A landscape with many valleys, sampled at points; each row gives a point and its height.
A ball rolls from a point to the lowest of its 3 nearest points, and stops where none of them is lower. Distance is the straight distance between rows; heights are no part of it.
z566: [147 124 130  99 167 200 110 175 134  71 107 123  86 100 157 146 104 185
 104 194  88]  h=275
z723: [137 139  89 142 138 163 132 147 113 113 119 167 107  91 143 111 116 136
 120 109 136]  h=47
z383: [129 127 143 178 144 218 113 174 126 163 113 176  88  77 155 122 121 153
 108 145 114]  h=86
z298: [145 106 145 126 155 223 111 199 140 120 122 182  83 103 146 133 114 177
 117 175  90]  h=175
z961: [139  65 104 112 155 213 127 193 128 139 137 184 118 139 122 131 112 126
 139 149  79]  h=183
z11: [ 90 115  99 155 104 158 127 177 149 148 165 203 136 129  91 120 172  62
 124  88 145]  h=288
z261: [110 126  75 143 116 143 131 133 138 116 147 183 126 123 104 118 148  71
 137  89 148]  h=543
z757: [ 99 162 117 155 152 110 136 121 115 140 150 131  88 120 159  86 109 150
  84 133 145]  h=93
z721: [147 102 104  71 135 113 117 113  88  84 129 140 154 150 134 113 130 162
 166 106 124]  h=250
z554: [104 116 102 141 110  82 133 157 175 133 107 144 152 147  68 152 128  74
 108 103 164]  h=523
z841: [121 154  94 160 153 164 130 145 126 145 134 167  92  90 135 111 122 134
 105 114 150]  h=36
z38: [100 165 124 153 138 104 149 128 148 143 127 140 127 136 106 128 131  99
  98 125 162]  h=132
z942: [151 114  77 118 131 162 130 148 108  93 128 182 120 113 131 121 122 122
 157 101 119]  h=74
z655: [ 96 164 152 147 122  84 129  91 123 138 150 106 123 123 158  94 116 147
  93 141 132]  h=154
z302: [154 121 122 138 174 183 110 164 107 119 102 124  80  84 163 116 107 181
 109 170 100]  h=249
z109: [156 116 101 114 148 152 126 161 101  85 117 140 108 118 153 136  85 174
 134 152 111]  h=61
z218: [112 138  89 151 125 183 129 160 146 138 152 180 127 106 119 106 145 111
 127  98 150]  h=186
z416: [119 133 176 139 104  64 152 101 154 189 107  82 163 167 121 144 108  99
 110 155 138]  h=566
z180: [148 102 103  99 159 199 133 172 133  95 128 165  94 115 130 151  96 156
 119 183  99]  h=145
z93: [145 113 115  95 106  94 106 107 103  99 141 132 162 129 133 115 139 157
 146 117 132]  h=224
z260: [145 123 134 125 150 126 126 118  79 120 125 104 110 114 178  84  98 191
 124 138 115]  h=286
z466: [145 164 173  93 118 111 113  58 104 100 127  27 122 124 146 136 170 171
 159 117 110]  h=234
z804: [114 170 179 143 118  66 138  94 139 157 125  69 116 157 148 109 136 114
  98 162 133]  h=476
z857: [135  69 108  75 164 226 131 177 121 100 154 169 123 149 105 172 106 118
 141 169  74]  h=192
z699: [157 110  87 106 146 161 136 165  95  86 119 147 118 120 148 133  95 172
 136 150 101]  h=65
z548: [ 93 181 175 166 140  51 159 135 154 169 101 107 135 159 153 109 102  91
  92 153 141]  h=193
z83: [115 128 180 146  92  87 170  89 150 183  55  69 173 158 126 151 117  69
 137 133 128]  h=701
z706: [137  96 132 100  81  75 107  97 142 103 149 118 163 153 114 130 152 127
 141 105 144]  h=209
z413: [133 144 117 140 112  98 116 116 116 110 148 141 127 119 128 116 130 150
 129 101 152]  h=231
z183: [171 116  94 104 149 134 111 144  93  90 117 142 125 111 161 121  78 178
 149 140 106]  h=73
z712: [131 142 169 126 103  75 121  69 110 130 147  84 139 141 133 124 151 157
 131 122 129]  h=195
z776: [147  89 117  77 161 222 126 179 148 109 143 177 101 129 127 159 118 168
 103 208  95]  h=153
z121: [105 107 122 128 105  61 131 128 170 121 125 128 168 165  83 149 127  81
 129 120 168]  h=517
z878: [ 98  80  92 149 105 181 121 190 119 157 162 226 144 128 107  86 159  79
 141  77 128]  h=254
z980: [166  98  92  73 166 143 133 152  99  89 117 129 125 139 132 138  84 188
 139 135  94]  h=122
z674: [146 114 133 109 167 229 106 181 163 106 127 154  93 116 144 162 118 178
 117 197  90]  h=188
z563: [ 93 120  96 152 123 129 112 159 159 132 150 181 134 135  91 130 161  63
 127  91 152]  h=316
z524: [164 136 171  85 102 101 112  66 127  94 126  29 151 136 108 157 181 134
 163 111 132]  h=211
z4: [142 103 168 113  93  83 144  73 162 146  89  50 169 166  80 181 125  85
 145 118 138]  h=240
z309: [141 135 108 153 159 176 120 161 108 109 122 143  93  82 159 108 113 158
 115 126 131]  h=78
z714: [146 137 111 160 156 196 110 163 115 130 103 153  78  89 168 117 104 163
 119 145 113]  h=140
z491: [156 113 153  98  88  87 107  85 123 107 140  88 170 148 112 144 166 138
 165 124 130]  h=207
z726: [111 121  84 122 119  99 113 134 140 103 150 151 141 131  98 125 140  89
 120 103 165]  h=477
z770: [118 173 197 136 139  79 138  71 128 149 118  21 115 134 150 149 150  94
 125 160 111]  h=242
z223: [147 128 150 123 129 104 113  94  93 116 131  93 130 122 174  94 112 194
 142 131 102]  h=326
z968: [157 132 113 128 155 161 103 152 103  90 116 107  80 102 183 110  98 196
 110 166 108]  h=395
z918: [150 104 162 102  87  89 121  67 143 112 108  43 155 138  74 197 178 104
 154 107 150]  h=220
z719: [118 173 181 129 125  82 122  61 115 124 146  22 116 133 144 121 158 130
 122 152 118]  h=253
z448: [116 121 133 121 107  56 121 108 135 130 130 123 144 152  97 128 125 135
 110 121 157]  h=479
z997: [111 120 143 146 117  60 129 112 173 154 126 115 151 150 111 134 125  98
 108 124 158]  h=535
z507: [132 132 162 113  87  82 118  59 141 122 143  70 156 151 113 135 154 137
 136 129 132]  h=203
z26: [136 120 178 118  99  67 133  73 165 145 123  53 153 146 102 181 143  98
 136 127 145]  h=221
z959: [131 149 192 129 110  76 147  84 147 147 100  40 153 148 117 162 146  97
 143 149 131]  h=334
z860: [115 159 165 145 119  83 113  80 108 141 149  72 121 140 149 110 136 164
 127 131 117]  h=184
z77: [131 109 169 146  99  75 190  97 150 181  41  81 188 155 120 153 113  69
 124 130 144]  h=697
z289: [161 136  90 116 150 177 126 155 100  96 125 164 116 101 152 130 109 155
 142 133 108]  h=66
z352: [127 149 149 132 147 108 113  92  77 133 133  86 102 120 181  82 118 190
 139 129 110]  h=320
z369: [132 157 186 142 115  83 157  76 155 160  88  40 142 143 132 146 126  93
 132 148 120]  h=289
z441: [134  87  90  97 151 189 140 177 109 100 135 185 124 126 119 129 121 113
 163 129  98]  h=168
z22: [136  82 103  80 174 219 120 164 135  90 154 168 102 131 107 173 101 152
 108 188 104]  h=149
z614: [157 104  84  89 152 137 122 142  83  87 116 146 132 144 140 128 102 146
 158 122 118]  h=185
z527: [148  90  92  83 157 215 129 185 126 110 147 178 110 133 120 153 108 129
 146 167  93]  h=120
z35: [108 137  84 152 137 143 129 138 121 114 141 175 109 106 120 121 137 127
 113 108 149]  h=81
z240: [115 118 154 116 101  61 123  93 168 154 109 100 166 163  95 152 124  94
 127 128 156]  h=357
z363: [136 115 129  99  99  84 109  78 106 110 140 107 155 141 121 126 149 147
 155 110 132]  h=213
z86: [110 171 108 168 143 117 146 149 136 139 148 156  99 109 121 112 136 110
  92 110 155]  h=92
z923: [129 141 145 129 118  82 114  78 112 121 141 110 140 136 146 107 119 162
 122 124 139]  h=190
z464: [151 102 116 129 151 214 120 180 134 125 117 175 114 103 141 143 106 145
 131 155 103]  h=144
z725: [149  88  84  71 167 184 139 168 110  92 120 160 118 135 124 153  99 148
 159 148 110]  h=67
z769: [141 134 125 140 158 137 120 133 103 121 120 126  90  91 173  99 102 180
 113 135 123]  h=189
z459: [136  90 117 154 141 218 105 198 125 157 123 209 101 110 131 119 119 143
 114 140 111]  h=76
z892: [156 115 110 101 158 210 132 180 117 110 134 169 109 121 125 141 113 141
 138 153 103]  h=141
z458: [164 120  99 103 128 114 117 102  87 101 130 120 148 135 139 113 115 175
 170 119 122]  h=196
z679: [121 130 101 149 153 199 127 174 122 151 129 189 111  98 150 119 115 136
 128 118 120]  h=71
z358: [107 148  97 140 122 102 128 132 154 122 147 161 139 130  93 118 145 107
 107 109 160]  h=394
z426: [123 128 102 164 126 191 132 167 129 151 138 197 118  90 127 111 141 135
 129 103 126]  h=77
z176: [127  98 146 115  83  61 134  97 152 131 127 100 158 156  87 151 137 108
 133 124 143]  h=237
z665: [106 109  87 127 120 168 133 166 131  99 144 200 133 117 112 125 153  91
 144  91 125]  h=156
z787: [ 93 133 125 149 116  57 143 140 171 159 108 143 154 153  87 148 101  78
 113 130 164]  h=527
z663: [141 122 173 115  89  85 127  67 146 122 123  56 162 147  84 171 156 111
 155 122 146]  h=208
z287: [157 148 171  86 106 121 104  65  97  99 153  54 130 129 149 122 160 177
 168 103 114]  h=264
z803: [102 109 162 122  97  57 152 118 170 165  81 122 173 159 111 156 109  88
 115 139 160]  h=470
z656: [111 148 166 141 127  48 150 130 147 172  79  98 159 159 135 119  97 104
 109 153 138]  h=247
z796: [ 90 148 118 192 130 201 118 172 130 196 134 180  93 100 147 103 135 123
  86 125 142]  h=88
z512: [154 127 128  70 100 112 117 102 103 100 130 121 156 145 150 124 129 176
 180 104 110]  h=89
z711: [101 170 106 169 156 145 137 129 118 158 135 144  90  89 148 113 117 140
  80 113 141]  h=48
z59: [156  98 122  83 120 105 105 103  93  96 147 126 170 147 120 121 139 153
 165 116 129]  h=232
z826: [116  89 157 135  81  84 169  90 159 179  63  81 188 179  83 173 122  83
 143 102 158]  h=700
z174: [ 97 152  91 152 115 135 128 149 149 135 152 166 118 120 100 116 153  89
 114  96 155]  h=468
z773: [100 115  95 142 113 160 126 172 140 120 155 199 141 123  93 118 164  58
 149  74 146]  h=229
z124: [129 137 138 147 148 102 113 109  87 128 145 115 121 113 166  85 109 172
 122 125 122]  h=309
z354: [107 144 178 133 108  71 133  89 141 139 145  77 141 149 134 125 132 126
 125 139 139]  h=371
z273: [147 128 122 111 137 122 119 124  76 108 136 124 131 115 159 120 112 183
 151 118 110]  h=255
z767: [114  94  95 149 115 183 114 180 136 155 164 212 141 129 118 103 143  96
 145  91 121]  h=212
z478: [145  88  92 119 135 202 140 177 120 114 135 202 132 121 117 130 126 101
 144 115 115]  h=191
z163: [136 162 189 127 111  72 138  71 157 142 115  17 131 134 102 153 147 107
 131 137 136]  h=342
z110: [133  77 105 128 126 206 123 189 120 156 139 227 138 129 121 124 136 107
 145 127  98]  h=85
z233: [ 79 164 120 185 133 195 135 158 142 198 149 185  96  98 138  78 137 117
  59 123 147]  h=114
z350: [129 116 176 136  94  71 164  93 151 182  70  89 169 159 104 156 110  76
 135 126 139]  h=683
z375: [107  77 140 113  91  57 133 107 176 162  92 104 183 180  86 155 122  92
 145 120 146]  h=429
z530: [129  96 101 115 116  93 106 124 121  80 154 149 164 138 100 114 146 113
 152  89 144]  h=484
z888: [134 155 114 162 157 140 130 122  99 123 125 145  93  92 149  94 105 149
 112 112 130]  h=298
z607: [111 165 192 147 137  65 154 105 149 168  88  40 134 152 151 131 142  77
 119 170 117]  h=230
z698: [145 169 176 104 136  91 109  42 110  97 139   4 106 110 133 141 169 154
 158 137 115]  h=268
z824: [140 108  73  67 157 134 130 138  99  78 122 168 150 146 130 137 117 125
 167  92 112]  h=252
z118: [100 182 118 182 153 164 150 156 128 169 139 152  88 101 147  96 138 113
  77 121 133]  h=58
z764: [108 156 111 179 124 193 130 155 131 171 151 190  96  92 131 117 134 124
  93 118 143]  h=82
z48: [134 154 183 112 110  97 116  69 126 120 138  46 138 129 135 147 155 147
 134 118 124]  h=204
z755: [111 119 113 123 104  75 119 126 141 113 143 132 157 152  83 140 129  94
 120 112 155]  h=500
z557: [ 91 191 110 168 127 100 155 167 163 162 136 170 110 122 108 113 133  79
  93 120 167]  h=46
z199: [144 119  90 136 141 171 132 157 132 122 130 185 111 103 138 116 120 135
 157 105 127]  h=62
z613: [140 169 165 103 119 113 109  58  75 106 147  51  97 114 153 101 159 174
 143 117  96]  h=269
z688: [ 97 142 109 175 124 173 122 160 145 167 158 197 113 103 112 114 150  98
 113 106 148]  h=94
z936: [156 127 117 140 158 199 120 174 136 108 118 160  87 114 156 129 103 158
 132 157  96]  h=148
z384: [101 153 200 164 120  65 169 125 153 178  90  81 144 160 162 114 118  87
 111 165 114]  h=217
z475: [128 179 178 116 127  86 124  53 111 115 137   4  98 117 144 139 170 131
 135 141 111]  h=263
z994: [130 112  76 106 133 139 130 144 131  86 148 169 131 120 123 114 133 100
 132 103 135]  h=91
z556: [ 90 175 128 159 138  69 151 117 149 141 142 126 129 139 143 104 109 110
  79 131 153]  h=164
z622: [143 142 103 132 150 147 125 163  95 115 111 131  99  95 167 117  99 183
 131 125 117]  h=51
z646: [145 101 158 104  89  72 121  73 156 117 124  81 174 162  80 170 169  98
 145 117 144]  h=210
z272: [ 91 168 106 179 139 152 143 154 132 157 154 169 101 115 128 107 145 101
  78 123 142]  h=72

Where does a ball stop that starts at each point below?
z997 | z663
z803 | z663
z261 | z841
z218 | z841
z824 | z841
z302 | z841
